Points on a hilly landscape, in no order, each with its height.
From any point a ball rolls to the lowest of the 2 points nearest to it. It stops when none of these is lower. Distance is the straight distance between rows; heights are no part of it.
bemo (h 5.24): 9,-1,10,3,1,6,-1,-10,1,3,-5,17,-5,-4,2,-1,-8,-16,-4,6
leze (h 8.99): 13,5,2,23,-21,-3,-5,6,18,6,22,-49,-3,-1,-4,-26,15,13,2,-2
vese (h 6.42): -10,2,-19,-2,-10,7,18,-16,24,1,-4,-7,-14,-7,4,-13,-14,-10,9,-10
fek (h 8.46): 4,20,-8,-8,-2,-17,19,-1,20,8,2,-21,-5,18,-4,-5,8,9,-7,17
Tef (h 0.82): 3,-17,5,-23,14,17,-20,-3,-24,-7,-11,5,-16,-11,-21,-5,0,-6,-5,16
Vuvo (h 7.87): 18,-5,-2,-10,-3,2,-17,3,-15,27,19,-8,-17,-10,4,-4,23,17,-7,3
Lila (h 7.88): -6,3,-1,11,30,-17,-5,30,-1,-1,-19,34,20,-10,0,18,3,11,8,0
zik (h 5.65): -4,17,-3,2,1,-21,5,-6,-20,4,-12,7,-16,20,-23,13,3,22,-4,23
fubo (h 5.34): -25,7,-15,-3,-7,-8,28,-9,16,-8,4,-9,11,22,-7,-8,-11,-7,2,-10
Fak (h 5.33): -24,0,-8,-25,6,-7,3,4,-15,4,6,5,-1,17,-21,0,6,16,-5,9
fadi (h 2.96): 9,-15,10,-27,0,23,-22,9,-22,4,8,2,-9,-12,-7,-7,16,4,-9,12
Tevoz (h 6.63): 3,-14,-9,7,10,-1,-2,4,-9,3,-15,45,12,-15,6,17,-14,-12,0,-1
lud (h 8.68): 4,9,-7,-2,-9,-24,25,-8,22,4,8,-34,-6,18,-4,-15,3,8,2,3
logog (h 3.68): -23,-3,-4,21,4,15,9,-3,-10,2,-29,25,1,-3,-21,4,-23,-16,-6,4
daget (h 5.21): -19,9,-11,3,-13,25,13,-6,15,-7,-6,16,9,0,-2,-5,-17,-17,0,-2
kolid (h 6.02): -15,-2,-12,-7,-16,5,18,-10,31,-6,14,-20,-6,0,2,-24,-3,-3,16,-9
bazo (h 3.28): 17,1,8,6,0,-2,-17,-11,-12,3,8,-1,-11,-4,20,19,-3,-6,-4,-10
Rusad (h 5.26): 5,31,8,2,2,5,6,10,20,0,-5,-28,8,8,14,3,11,-1,-14,7
rebi (h 7.12): 32,-27,16,-3,-6,-6,0,4,-3,-2,2,1,7,-9,29,-3,20,-1,-6,-19
luze (h 8.12): 16,18,-1,-1,1,-18,7,3,14,24,5,-14,-9,9,-2,-10,17,22,-2,25
nit (h 2.69): -2,19,-14,-3,13,-5,-9,13,-1,8,5,9,6,-3,20,26,-4,1,-12,-1
gav (h 6.01): -13,-6,11,-12,-16,13,11,-9,6,-11,12,-13,-4,18,-15,-27,4,-7,-5,0
rumo (h 3.45): -9,-16,4,-13,1,19,-12,-23,-11,-6,4,-3,-2,1,-8,-8,-17,-23,5,-7
mibo (h 4.93): -34,5,-12,0,6,-7,16,1,8,6,1,10,16,18,-13,2,-11,-8,-7,-9
modod (h 6.89): 8,-28,8,-9,15,-2,-11,12,-29,-14,-23,44,23,-5,4,19,6,4,-3,-1
tenud (h 4.52): 7,1,12,1,7,0,0,4,5,-8,-4,2,13,-1,30,6,3,-9,-14,-17
valeg (h 5.69): 6,31,0,4,-18,8,-2,5,10,-4,9,-41,3,12,12,6,8,8,-4,13
popo (h 5.58): 29,-31,21,-14,14,-5,-12,14,-24,-3,-17,16,3,-17,5,-3,29,19,-2,3
rad (h 6.77): 15,-2,3,-1,10,-2,-18,10,-20,-2,-12,34,-1,-16,7,23,3,9,2,13
Buna (h 5.74): -9,26,7,0,0,8,11,14,18,-5,-10,-2,8,9,3,0,4,-5,-14,15
lini (h 5.66): -21,7,-14,-9,-18,-2,22,-6,24,-14,13,-20,5,16,0,-11,-8,-2,14,-9
Sib (h 5.61): -12,22,-10,8,-8,15,14,1,22,-9,-10,3,8,2,1,-3,-10,-14,-9,6
guza (h 5.89): 8,-7,-1,-5,5,5,-12,-2,-13,2,-7,30,-5,-11,1,15,-7,-12,-2,8
dedes (h 6.12): -22,13,-13,-15,4,-19,20,8,-11,-4,-3,-1,4,27,-18,9,7,23,-10,7
loma (h 6.94): 3,-16,12,17,-21,8,-12,-6,-1,-18,21,-28,-10,-21,1,-21,-2,-7,33,-18
Gere (h 6.64): -12,-11,-24,-18,0,-11,16,-11,1,3,-5,0,-22,6,-19,-9,-4,4,1,3
Rezo (h 2.90): -16,4,-7,32,11,8,7,8,-2,4,-25,23,7,-13,-3,16,-20,-21,-10,-6
pemok (h 6.83): -9,19,2,9,-6,9,-1,-1,17,-19,11,-17,15,-3,24,7,-13,-13,15,-17
nula (h 2.17): -4,10,-14,31,-3,6,3,6,8,0,-13,10,13,-6,13,24,-25,-27,-8,-9
Pizo (h 4.50): -23,-4,-11,5,-9,23,16,-11,2,-5,-21,22,1,4,-23,-9,-23,-12,-3,11
pegup (h 6.51): 6,-20,11,6,-13,10,-10,0,12,5,29,-25,-4,-11,-5,-32,8,-1,5,-17
ziti (h 6.24): -1,12,-1,-4,-12,-8,12,-5,-15,-3,-3,-6,-18,27,-20,1,7,13,-11,19
luruv (h 2.83): 2,7,-19,27,-10,9,6,-9,18,6,-9,15,13,-12,21,15,-31,-22,9,-6
zati (h 7.70): 7,-5,5,-6,-2,-2,-17,-11,-14,22,24,-18,-17,2,-5,-9,13,9,-3,1
vavit (h 6.28): -2,5,1,-5,-20,7,-6,-6,5,-3,27,-20,-7,8,6,-6,2,2,5,-1
Vuzo (h 5.82): 3,-20,10,-11,29,1,-23,18,-23,-16,-17,33,15,-14,-11,19,0,16,13,5
lapa (h 7.46): 28,-18,18,20,-10,0,-20,0,-11,16,24,-20,-4,-10,4,-18,15,11,-7,-13
tezu (h 6.69): -1,-4,-10,-9,-22,-7,27,-11,-5,-17,1,-4,-16,26,-21,-5,-1,8,-11,8
bebin (h 6.65): -20,23,-21,-2,4,-21,18,7,0,2,-5,-6,9,22,-12,19,-6,13,-11,9
dup (h 4.53): -19,7,1,1,12,0,5,2,13,5,4,7,18,9,9,1,-11,-17,-4,-12
ris (h 4.82): 8,13,22,3,5,4,-2,6,4,-3,4,-16,13,3,27,2,11,-4,-10,-9
Pupu (h 7.05): -22,19,-12,16,-14,14,4,-5,20,-21,6,-13,15,1,11,10,-23,-19,17,-14
bokif (h 2.74): 9,-13,-1,-3,-4,6,-17,-14,-6,0,9,1,-14,-13,15,7,-10,-14,3,-18
dabo (h 7.08): -11,36,-10,-5,-1,-8,10,1,-8,8,-5,-25,8,25,-3,20,4,17,-18,10
Vesi (h 5.47): -33,1,-24,6,3,-11,25,7,-3,-5,-15,14,6,15,-24,7,-16,-2,-8,-1
libuk (h 4.86): 2,13,8,0,11,-7,-11,-3,-22,10,-8,8,-16,4,-10,13,6,14,-3,15
lun (h 6.29): -2,-17,15,-4,-20,17,-2,-8,5,-8,20,-25,-7,2,-16,-31,5,-4,2,-8
Pape (h 4.17): 12,26,4,8,4,-11,-5,-7,-10,18,-1,-2,-8,6,8,16,2,7,-4,17
Lupi (h 4.62): -17,4,-4,-22,5,7,-9,1,-13,4,7,3,-4,8,-9,4,5,4,-10,4
gez (h 5.70): -14,0,7,-7,-12,26,12,-12,12,-10,0,5,-2,12,-9,-22,-4,-9,-5,3
bebak (h 6.75): -10,-4,-12,-7,1,0,4,-13,10,3,0,-11,-23,-3,-4,-9,-5,-9,1,-13
Fepe (h 6.27): 22,-11,19,-8,15,-9,-3,18,-17,1,-18,3,-1,-12,19,7,30,16,-14,-10
lev (h 6.99): 5,-6,-10,-7,-28,-13,34,-13,0,-19,11,-20,-12,27,-12,-13,0,12,0,0
gomel (h 3.67): 24,11,10,9,7,-10,-11,-7,-17,13,0,-1,-7,3,22,20,4,4,-9,-2
Pinup (h 7.27): 21,-13,9,19,-21,6,-4,-11,8,-15,11,-13,-5,-25,25,-8,-6,-10,35,-20
der (h 6.58): 1,6,6,4,-15,8,-7,-3,17,-10,23,-12,6,-7,22,-1,-3,-8,17,-9
sumek (h 4.09): -7,-3,4,1,14,2,2,9,5,-3,-4,20,21,-1,22,12,-5,-17,-8,-18
Los (h 6.15): -30,11,-26,22,14,-22,19,20,7,4,-24,6,7,9,-25,15,-13,2,-4,7
Kudan (h 7.24): 6,-32,-2,4,10,-8,-1,10,-18,-5,-23,49,26,-8,5,23,-5,-8,-1,-6
tusa (h 3.99): -4,2,0,-22,3,17,-18,2,-18,4,13,3,-3,-3,5,8,9,3,-9,2
Zupek (h 2.46): -7,-20,3,-23,6,17,-9,-9,-12,-6,-5,-3,-13,-6,-20,-12,-1,-12,-4,2
famo (h 3.44): 0,10,-9,9,7,-7,-12,-4,-3,7,9,9,3,-2,20,27,-17,-12,-6,-12
vevab (h 3.12): 18,-31,14,-15,14,14,-11,1,-12,0,-16,14,-8,-22,-13,-19,7,-7,0,13
bivi (h 8.85): 10,2,-1,9,-23,-20,15,-4,13,0,22,-48,-3,18,-7,-18,12,17,4,-1
Dobit (h 6.74): 6,-16,16,14,-15,9,-13,5,8,-13,27,-29,4,-22,6,-27,8,-4,23,-19
zafi (h 6.73): 22,-22,11,-9,10,-11,3,8,-10,-3,-18,17,6,-9,24,8,20,0,-8,-15
Vut (h 3.59): 16,11,-10,17,-9,-2,2,-15,20,-2,-3,-1,-6,-14,24,10,-22,-18,12,-7
sibo (h 6.76): -16,17,-19,17,18,-16,8,15,15,9,-20,9,11,0,-6,15,-13,-10,-6,9
zunut (h 7.26): -9,17,-6,12,23,-12,2,16,5,4,-17,22,6,-7,-4,13,-3,3,0,9
lur (h 4.51): -2,-12,5,-15,30,4,-29,12,-22,-14,-12,24,2,-14,-19,13,4,29,22,10
bep (h 2.04): -2,-16,2,-25,29,1,-22,7,-9,-3,-7,23,-4,-17,-21,-6,7,19,24,12
fal (h 3.38): -2,-21,-3,-11,-2,17,-12,-20,-4,-5,8,5,1,-11,8,0,-18,-21,12,-20
labit (h 4.32): -12,-3,5,-17,19,1,-8,9,-3,-6,-10,20,-7,-8,-27,-8,11,19,14,19
Kiv (h 8.53): -17,-4,3,8,34,-6,-6,18,0,-5,-29,33,8,-12,-22,5,-6,13,18,1
gev (h 4.56): 27,-36,20,-15,17,3,-8,7,-15,-7,-26,29,3,-21,-3,-6,11,3,6,5
finuz (h 7.53): 24,4,20,3,-7,-6,-4,-6,10,20,20,-2,2,-1,17,-13,12,2,3,8
davu (h 7.35): 32,-17,24,10,-6,-3,-12,-1,-4,12,18,-10,3,-7,19,-14,18,4,-4,-11
Nem (h 9.11): 25,11,17,24,-14,-2,-7,8,19,8,20,-46,16,-6,16,-18,15,13,7,-1
vud (h 6.03): 1,19,-2,-3,-22,12,-5,2,0,6,26,-32,0,11,8,-2,13,15,-1,6
dugo (h 6.11): -21,-8,-23,-10,1,-14,25,-7,-1,-4,-14,9,-10,12,-26,-2,-10,4,-5,1
Baren (h 7.75): 22,11,10,1,6,-11,1,3,17,23,5,3,-6,-1,13,-9,11,5,2,16
Mavoz (h 4.77): 10,11,3,11,-1,-10,-1,-17,4,8,-5,9,-16,5,1,7,-10,-11,1,11
siba (h 7.59): 13,-11,8,10,-11,-6,-17,-11,-9,26,26,-29,-12,1,-13,-20,12,12,-5,-6

Where does a ball stop that starts at each point below?
ziti -> bokif
Lila -> sumek
guza -> bokif
der -> Rusad
Sib -> nula
Dobit -> nula
vese -> sumek
Gere -> sumek
Kiv -> sumek
